Each row is a point on a landscape with many valleys, with its height.
A ball rolls from a point to the lowest of its 2 nearest points, and stops where none of them is lower. Distance is the straight distance between rows; heights are no part of it.
Rap: [  5 -18 -18 -37  20 -12  -8 -10  -4 -65  18 -29  28  10  29 -14  52   4
   1   2]  (h 47.6)
doka: [ 19  -1  55   3 -10  41  23   0   0  -4  10  -1  -3  55  16  38  27 -15
  -1 -39]  (h 65.0)
fuma: [ 26  33 -28  -8 -20  22 -44   3  40 -25   2 -14  24   3   9  -3  31  -5
 -10   5]  (h 50.1)
Leda: [-52  33 -47 -12  20  56 -16  10  -6 -10 -14 -20  -7 -18  38  37  13 -22
 -10  15]  (h 31.6)
lel: [ -6  40 -31 -18  50  80  23  35  12 -27  10 -18  10  26 -19  27  -5  -9
 -46 -26]  (h 32.5)
Tor: [-35   7   5  31  51 -15   4  24 -31   0 -11   1 -18  27  60  11  52   0
  39  -9]  (h 61.3)
nufon: [ 15   2  -4 -18  15 -11  59 -50  -6  -2 -43 -27  -8 -16  16 -14 -25  61
  12 -21]  (h 36.7)
fele: [ 84  23 -16  -5 -47  -2 -14 -15  41 -13 -26 -11   6  44 -16 -29   8  13
 -12 -39]  (h 79.5)
Baro: [-50 -13 -54 -13   3  -5 -54   2  -3  -3  22   7   8 -13  17  32  22 -14
 -25  64]  (h 66.2)
dol: [-47  18 -70  -8  29  29  -9  64 -17 -28  34  -1 -15  17  17   7  -9 -12
 -54 -12]  (h 36.5)
ruded: [ 16 -29  -1 -33  27  -7 -39  10  15 -74  32  -6  29  38   6   0  59 -21
 -14   8]  (h 45.4)
rozes: [ 22 -17   5  15   1 -38  23  14 -17   8 -24  10 -21 -16 -18 -40 -55  33
   2 -22]  (h 57.1)
pasun: [-48 -19   8  13  39 -35   4  32 -44  17  11  25 -22  18  22   3  19  -9
  27  14]  (h 58.6)
tipu: [-51  28 -31  23 -42  22  -3  14  10   6  26 -12   5 -41  23   1  -5  -9
 -10  14]  (h 39.2)
Subip: [ 56 -11  26  -1   5  16 -20  11  22 -49 -18  -3  17  37   0  -9  63 -38
  18 -35]  (h 35.7)
doz: [-70 -15  24   1 -49 -16   3  -9 -36  13   5  17  -9 -47   5   2 -21   0
  -7  25]  (h 59.3)
Supil: [ 82  29  34  -4 -41 -13   1 -30  44   8 -17  -2  10  53 -41 -18   6  -5
  27 -30]  (h 78.0)
zike: [-26 -15 -46 -43  44  -4 -10  -5  -4 -19  17 -11   1 -28  -5 -31  -8 -10
   9  29]  (h 74.4)
sed: [ -7  -7   1  17  31   4  10  68 -35  12  -1  14 -57  20  30  25 -62  -1
 -26 -42]  (h 30.1)
fesu: [ -4  -8  26 -29  14  29   8 -30 -32   5 -39  -7  -7   4  49  59  13   0
  -3 -16]  (h 35.8)
Pimig: [ 22  -2  34  -1  -4  11   0 -30 -23  12 -74 -22 -21 -21  42  26 -17  20
  -3 -28]  (h 30.0)
Dofi: [  1   4  -2  17  51  -1  10  32 -26  33 -30  16 -43   7  24  32 -43  13
  -5 -18]  (h 37.9)
mubev: [-30 -34 -36   1 -15 -40 -58  17 -25  29  11  30  -3  -2  13  18  27   5
 -20  60]  (h 63.7)
mig: [ 11  -9  32 -11   2  -4  -8   4  22 -31  73 -13  28  39 -30 -19  31 -34
  16  21]  (h 20.4)
Nid: [-12   4  32  72 -41 -30  33   7 -16  54  17  35 -12  -3   8  -2 -17  50
  -2 -23]  (h 49.2)
pas: [ 15 -42  20 -17  31 -38   5 -23 -35  26 -42  15 -31 -18  -9  35 -81  33
 -40  -2]  (h 55.2)
vanis: [-76 -15   0 -16   2 -13  -6  -7 -28  12  -9   9 -12 -44  -1   9 -15 -32
  21  38]  (h 62.8)
Sisor: [ 59  59  20  10 -47 -40  14 -39  43  30  -8   2  18  42 -35 -38  15  30
  26 -22]  (h 76.2)
zuk: [ 17  23 -15   6  23  12  46  -6  18  48  18  11   1  17 -59  17 -67  27
  -9 -26]  (h 63.1)
ropad: [-37   0  40  26  15 -24 -14  -9 -24  62 -38  42 -18  -2  13  58  14  -5
  24  21]  (h 55.8)
zal: [-33 -21  32 -18  -4  19  21  -4 -44 -21   5  -5 -20  -4  29  26   7 -25
  -3 -13]  (h 40.4)
Zadi: [ 26  26  16  24  -7 -52 -21 -19  42 -21  14 -17  32   5   8 -43  70   2
  57  28]  (h 37.6)
nilo: [ 42  61  -5  47 -38 -17  12   3  34  41  -3  -5   9  26 -19 -28  15  22
  39 -25]  (h 74.3)
dag: [ -7 -15  31  33  15 -57  -7   6  -6  56 -41  42 -11  13   9  23  25  40
  12   9]  (h 57.3)
Bif: [-44  25  20  32 -38  -6 -25   7  26 -10  23  -7  18 -58  20 -37  20 -30
  42  33]  (h 46.8)
depep: [ 29 -23  59  -1 -26   0  24 -21 -32  -7 -31  -4 -23  -2  19  -1  -7  15
  -8 -41]  (h 20.6)
damib: [ -9   0  16  -1 -17  44  36 -16  -5   4  15  -8 -20 -25 -18   9 -48 -30
  -6  -9]  (h 49.1)
zod: [ 24  -8  29  12 -27  -6  14 -14  25   0  52  -6  17  28 -33 -31  13  -8
   5   3]  (h 30.8)
fuzu: [-32  27 -26  15  -7  44   9  18  -9  14   1  -6 -14 -32  33  27 -19   3
 -15  -6]  (h 36.0)
sel: [-35  36 -75   3  40  39 -14  46  11 -14  22 -21  -3  16  28  13  24  -5
 -15   4]  (h 33.3)
dubam: [-10 -36  33 -54  22  16 -12 -37 -22  -1 -31   3   0 -24 -20  30   4 -39
  21  20]  (h 72.5)
tav: [  9  10 -40   4  -8  19   0  13  28  38   1  18   6 -13 -53   3 -64   2
 -22  -1]  (h 59.1)
guni: [ 40 -34 -16   1 -42 -58 -43 -15  21  -6  18  10  20 -19 -27 -35  10  29
 -35  53]  (h 56.9)
lisuz: [-26  -6  36  13 -45   1  31 -25  -5  20   5   4  -2 -55 -20  -9 -26 -13
  18  13]  (h 55.0)
duzo: [ 26 -11 -35 -29  37  23 -28  38  12 -45  15   3  12  45  -1   7  37   1
 -38 -13]  (h 42.8)
kosu: [ 11 -28  33  -5  21   9  -9  20 -23 -15  10  30 -11  54   2  32  32 -21
  -6 -15]  (h 63.4)
nef: [  9  12   6  -7 -13  43  44 -26  -2  22  -1  -8  -4  25   9  50 -18  29
 -37 -35]  (h 35.5)
Zelal: [ 14  20 -37 -21  48  41  13  -9   0  -2 -41 -32 -12  -4   9  13 -22  24
  -3 -22]  (h 20.3)
kup: [ 10  11  19  49 -58  23 -26  13  -7   7 -24   2 -17  -8  46   2  25   1
  -8 -26]  (h 67.5)
vupe: [ 60 -48  32 -14 -24 -18   9 -30   1  14   0  26  -1  38 -34   0  -1  27
 -18  -8]  (h 39.6)
mezot: [-15   6 -10 -17  -7  49  37   0 -10 -11  48  -9   3  24   8  33 -12  19
 -50 -22]  (h 39.0)
ter: [ 29   4 -23 -11 -22  37 -12  -2  22 -16   9 -10   5  -4  -2  -1  -9  -2
 -29  -7]  (h 52.6)
Fego: [ -6 -10  40  49   5 -42  20   8  -9  38  10  24  -7  13  -6   5  21  29
  20   4]  (h 53.6)
leku: [ 24 -22  32  11 -23 -27  16 -56  -9  36 -11  22   7   1 -11  32   6  38
 -17  14]  (h 45.9)
Meb: [ -2 -11 -48 -10  21  33 -30  45  -9 -12   2  11 -13  27  11  39  -3  -8
 -65 -15]  (h 39.7)
lilop: [ 24 -28 -14 -20   6  15 -63   0   4 -37 -63 -13   0 -36  -2  -9  -2 -47
   2   3]  (h 77.2)
Gika: [ 37  51 -24  24 -41 -13 -21  10  58   9  29 -16  25  15 -17 -59   9  -9
  32 -14]  (h 72.2)
petes: [ 41  15 -24   2 -11 -10 -62  -4  58 -11   6 -20  34 -11  -4 -26  24 -15
  12  45]  (h 47.0)
leta: [-26  28  -2   9  22   0  25 -18   2  19  -4 -14   6 -12  17  -9  27  15
  58   3]  (h 64.8)
Zemu: [-19 -22 -19   7 -30 -54 -43 -21   9  24  -4  26   7 -26 -13 -10  16  24
 -21  65]  (h 60.6)
vog: [-21 -18  39  31 -35  -8 -26  13 -30  13 -26  18 -13 -15  40  16  26  -7
   2   3]  (h 68.9)
tinus: [ 28  12  40  -1   9  -8 -21  -8  27 -48  17  -7  36  19   5 -17  69 -26
  55 -11]  (h 31.3)
fid: [  6  13 -25 -33  32  26 -45  -4  62 -26  50 -22  50  21 -10  13  21 -28
 -32  54]  (h 69.4)
Dobin: [-33  26 -36  12 -26   6 -17   3  17  -4 -15 -25   4 -58  32 -27  10 -18
  17  20]  (h 42.5)
dit: [ -7   2 -60 -44  51  -3   6  22  26 -28  42 -14  18   4 -29 -41 -10   8
   4  25]  (h 72.4)
Rok: [ 47   8  -1  23 -52 -40  -9 -16  30  30 -19   8  15 -11 -33 -26 -21  14
 -10  10]  (h 65.3)
nad: [ 24  33 -21  30  -1 -40 -48  -3  71 -15  26 -25  34   1  13 -63  47  -9
  45  46]  (h 42.4)
Balem: [  2 -12  25  32 -35  -2  23  28  -2  -4  55  16  -2   7 -36 -36 -23 -14
   9 -13]  (h 39.8)
Mopi: [  5 -15  29  -6 -16   5  38 -43 -22  34   5   9 -14  11  -8  65 -35  24
 -43  -8]  (h 40.8)
vav: [ 30   2  11 -22  13   1  44 -16 -20 -25   1 -20   4  39  10 -17  12  39
   7 -54]  (h 43.0)
Mosim: [-10 -17 -33  18   2  12   2  31 -29  12  21  22 -38   2  -1   8 -76  14
 -58 -34]  (h 38.1)
leved: [ 18   6 -34 -26  18  -3  14  -3  36   6  62  -6  32  15 -61 -37 -27  11
   0  27]  (h 69.7)
peli: [ -4  47   4  21 -17 -16  -2 -11  33  26 -72 -14  10 -56  12 -30  20   4
  52  14]  (h 69.8)
pomab: [ -4   9 -23  43 -30  22  32  19 -16  36  34  17 -15  -5 -18  19 -72  19
 -48 -35]  (h 42.6)
dib: [-54 -10  19  -4  10  21 -15   3 -27  44 -16  31 -17  -1  12  82  -6 -37
  -9  24]  (h 50.0)
ladu: [-11  22  -5  50 -44   3  38  -2   1  27  27   6   0  -9   2   6 -42  45
 -18 -30]  (h 45.7)
tol: [ 20  28 -23 -22  17  15  48  -3  27  21  46  -2  13  45 -57  -1 -27   9
   5 -21]  (h 66.4)
mitem: [-16   8  32  14 -11 -48   5 -33  29   6  24  -1  31 -22 -10 -22  45  12
  46  41]  (h 43.8)
Lefot: [-10  -6 -23 -25  23   2  43   0 -14 -42  28 -18  20  24  14 -19  37  18
  11 -16]  (h 46.7)
vov: [ 45  23  -4  31 -13   2 -33  26  25  -2 -47  -3  -2 -15  -1 -34  -2 -19
  26 -31]  (h 45.8)
nizi: [-51 -23  27  11  -2 -31 -13  -1 -58 -17 -37  -1 -29 -25  57   5  32   9
   2   5]  (h 70.7)
vef: [ 16 -30  42 -30  14   0 -27 -27  -7 -33 -56   0   8 -34 -15 -13   0 -45
  39  17]  (h 75.1)
duf: [ 51 -25 -31 -26 -25 -38 -23 -30  14 -33  -3 -14  26  -4  -4 -37  17  27
 -19  27]  (h 53.4)
movim: [-37   4 -54 -31  28   7 -45   6  25 -18  36 -15  18  16   1  30  38 -29
 -10  51]  (h 67.8)
duro: [ 51 -55  37  -5 -46  -5  -4 -10 -15  -6 -28  17 -18  -5  -8 -10 -13  -3
 -21 -19]  (h 31.0)
Fomi: [  3   6 -47   3  -3  24 -14  41  25   3  37   2   8 -13 -26 -19 -38 -23
 -23  -4]  (h 55.9)
kosek: [-48 -23  41 -13  -3  29  20  -8 -38  15  19  18 -14   2   1  64  -4 -33
 -16   9]  (h 45.0)
Zel: [-26  23  24  43  28  -3  42   7 -20  18  -7  -9 -11   2  45  13  32  14
  37 -28]  (h 62.9)
beg: [-57 -15 -49 -25  17 -34  -2  -8 -17 -20  -9 -17   0 -50  19 -33  -3  23
  14  40]  (h 76.1)
Zalur: [ 19 -15   3  -1 -16 -31   8 -12  -3   3 -31   5  -4 -27 -22 -52 -11  29
  11  11]  (h 61.5)
Temi: [  5   8 -26 -20  53  -4  36 -29  -8  26 -54 -28 -15 -22   6  22 -45  61
  -5   6]  (h 29.5)
Feka: [-12   4   7 -31  25  64  26  22 -21 -31  25   1   4  50 -10  37   4 -16
 -65 -36]  (h 36.4)
fon: [-42 -31  20 -40  47 -18  14 -24 -35  30 -31  13 -15 -17 -18  32 -34 -23
  29  32]  (h 68.1)
dis: [ 14   4  20  30 -34  39  18  31 -14  -3  -9  13 -21  19  25  25  -2  -6
 -15 -45]  (h 66.3)
tiluz: [ 11 -16  22  10 -20 -13  45  -3 -23  -4  23  20 -11 -19 -50 -40 -73   3
  -3 -24]  (h 49.6)
lato: [-31 -25 -24 -11  40  -9 -13  22 -33  -6  14  20   0  26   8  22  17 -13
   1   3]  (h 61.2)
par: [-37 -28  38  24   6 -60 -11  27 -52 -13 -49  13 -30 -29  38 -25   0  19
  17   4]  (h 72.6)
Nifu: [-21  21  25  13  29 -11   2  -4   4  22 -56 -10   7 -39  17 -21  14  -5
  74   0]  (h 67.2)
gav: [ -7 -33  23 -40   5  23 -10   5 -12 -42  57   6  11  32 -34   5  11 -50
 -15   6]  (h 31.5)
gabik: [ 25   5  13   3  15  34 -26  26  10 -27 -25   2  -8   5  -8 -22  10 -43
  41 -27]  (h 40.7)
forug: [ 28  34  -9  14 -42 -29  -4  -3  44  13   0 -10  18 -29 -48 -70 -20 -17
  31  18]  (h 69.1)
gaka: [ 40 -14 -49 -45  10  -8 -12 -18  24 -63  -1 -34  20   1  10 -45  14  30
  -4  11]  (h 50.5)
Solu: [ -3 -31  12  -8  53 -22   5  -9 -50  29 -40   1 -62  -4  23  48 -64  -8
 -31  -4]  (h 47.1)
buka: [-13  25 -61 -37  43  60  15  12   7 -37 -11 -26   5  -4  -6  -7 -16  -4
 -18 -16]  (h 27.5)
fikoz: [-12 -12  38 -39  10  35  33   0  -8 -23  36  11   0  13 -46   7 -23 -41
 -11  -3]  (h 40.5)
Vavu: [-13  30  45  40 -31 -16  -1 -13  29  17  13  -7  28 -22  -6 -28  27 -33
  57  27]  (h 49.3)

For each start below, name the point where the ball stops.
beg => mig
zike => Zadi
movim => Leda
gaka => Leda
par => pasun
fele => mig
